Points, in no order, along strands that fork, close into loops and pass close to each other.
Two points are linked if the straight distance between their rows is under 59.8.
k695: [ -4 -52  51 -40  13  40  -3 -28   4]
k809: [-22  12  61  16  11 -31 -12  43  45]
k170: [ 27  24 -37 -66 -52  45  38 -61  -2]
k494: [ -3 -45   4 -58  23  75 -13  -8 -68]
k122: [ 20 -10 -41 -57 -19  87  21 -50 -38]
k482: [-13  21  55  30  27 -55  42  36   8]
k942: [-25 -46 -16  -8   8  62 -51  21 -23]
k891: [ 16  24 -18 -49 -24  20  58 -66   4]
k56: [  2 -25  68 -12  -2 -41 -17 -15  57]
k403: [-24  33  -1  56  25 -41   9  62 -14]
k394: [-18 -25   9 -42   8  67  32 -39  -8]
k185: [  3 -54  34 -43  24  64 -30   7 -41]
k608: [  0  12  32  26  19 -77  40   0   3]
k298: [ 71  47 -31  37 -40 -52  36  17 -39]
k690: [ 77  39 -15  56 -20 -36  63  16 -41]
k145: [-31  19  22  31  15 -35  -9  59  17]
k308: [-34  20 -38  33   5 -41 -27  26  -2]
k639: [-19 -39  16  -5   0 -10 -30 -14  30]
k728: [-38   1 -35  23  -2 -23 -42  26   8]
k208: [ 19  63 -59  13 -28 -20  17  15 -23]
k914: [  4  18   5  31  11 -69  32   3  -5]
k890: [ 28  26   7  80  22 -40  52  43 -33]
k703: [ 19  -9  94 -12  11 -16 -19   5  78]
k651: [-11  -2 -22 -21  -9  -1  19 -47   9]
k895: [-12 -24  24  -1  -2 -53 -10 -25  38]
k784: [-22 -26  44 -26  10  24  26 -24  26]
k287: [ 33 -14  83  -9  14   1 -41  13  76]
k927: [  2  -1 -24 -12 -18 -35   7 -55  16]
k699: [ -9  35  76  31  27 -31   2  74  37]
k778: [-25  19 -60   4 -12  13 -14  -3  -2]
k765: [ 58  30 -13  76  -2 -32  57  25 -40]
k830: [-33 -33  -5   4   1  32 -49  23   6]
k415: [ 19  12 -49 -59 -41  68  32 -56 -21]
k389: [-11 -28 -53 -12  -7  47 -34 -22 -23]
k568: [  4 -54  40 -34  16  50 -29   5  -8]
k359: [  7  32 -21  18  -2 -56  23  -9  -8]
k203: [ 39 -10  68  -2  13  16 -65  30  67]
k546: [-11 -47 -38 -25   9  60 -40 -11 -49]
k121: [  5 -25  47   0   5  24 -66  38  47]
k149: [-18  -6 -57   0 -15  24 -24 -17  -3]
k909: [-14 -29  38   1   1   4 -53  19  46]
k718: [  1  16 -59  13 -21 -57 -26 -18   2]
k662: [ 36  49 -38  27 -17 -51  28   5 -26]
k505: [ -2  29 -19 -34 -21   5  53 -48   8]
k393: [  9  17  44  63  33 -52  48  43 -18]
k949: [  0 -35 -17 -51  18  92  -2 -18 -71]
k273: [-28  -2  24 -28   7  34  37 -33  13]
k65: [-40 -22 -16  15  -2   8 -58  25  20]
k956: [ -9 -24 -20 -40   5  90  15 -33 -36]
k814: [-21  34 -25  53  12 -41  -3  48 -19]
k196: [ -3  49 -71  12 -19 -14   0   9 -14]
k796: [ -1   5 -48  -6 -23 -40 -19 -35   8]

How many points has the smallest loop of links through each point below? Write - if it is on no loop.
k608: 10
k568: 9
k203: 8
k505: -

A fork is a point with three links, a tip a point with one. Leave the first point through the second and follow the links. Name the first fork or tip that comes.
k651 / k927: k718
k695 / k568: k956
k65 / k728: k699
k393 / k482: k662

Name the points in between on the shortest way along the links from the first point to the second, in order.
k809 / k728: k145, k403, k814, k308
k56 / k203: k703, k287
k287 / k909: k203, k121
k651 / k394: k505, k891, k170, k415, k122, k956
k546 / k662: k389, k149, k778, k196, k208
k308 / k546: k728, k65, k830, k942
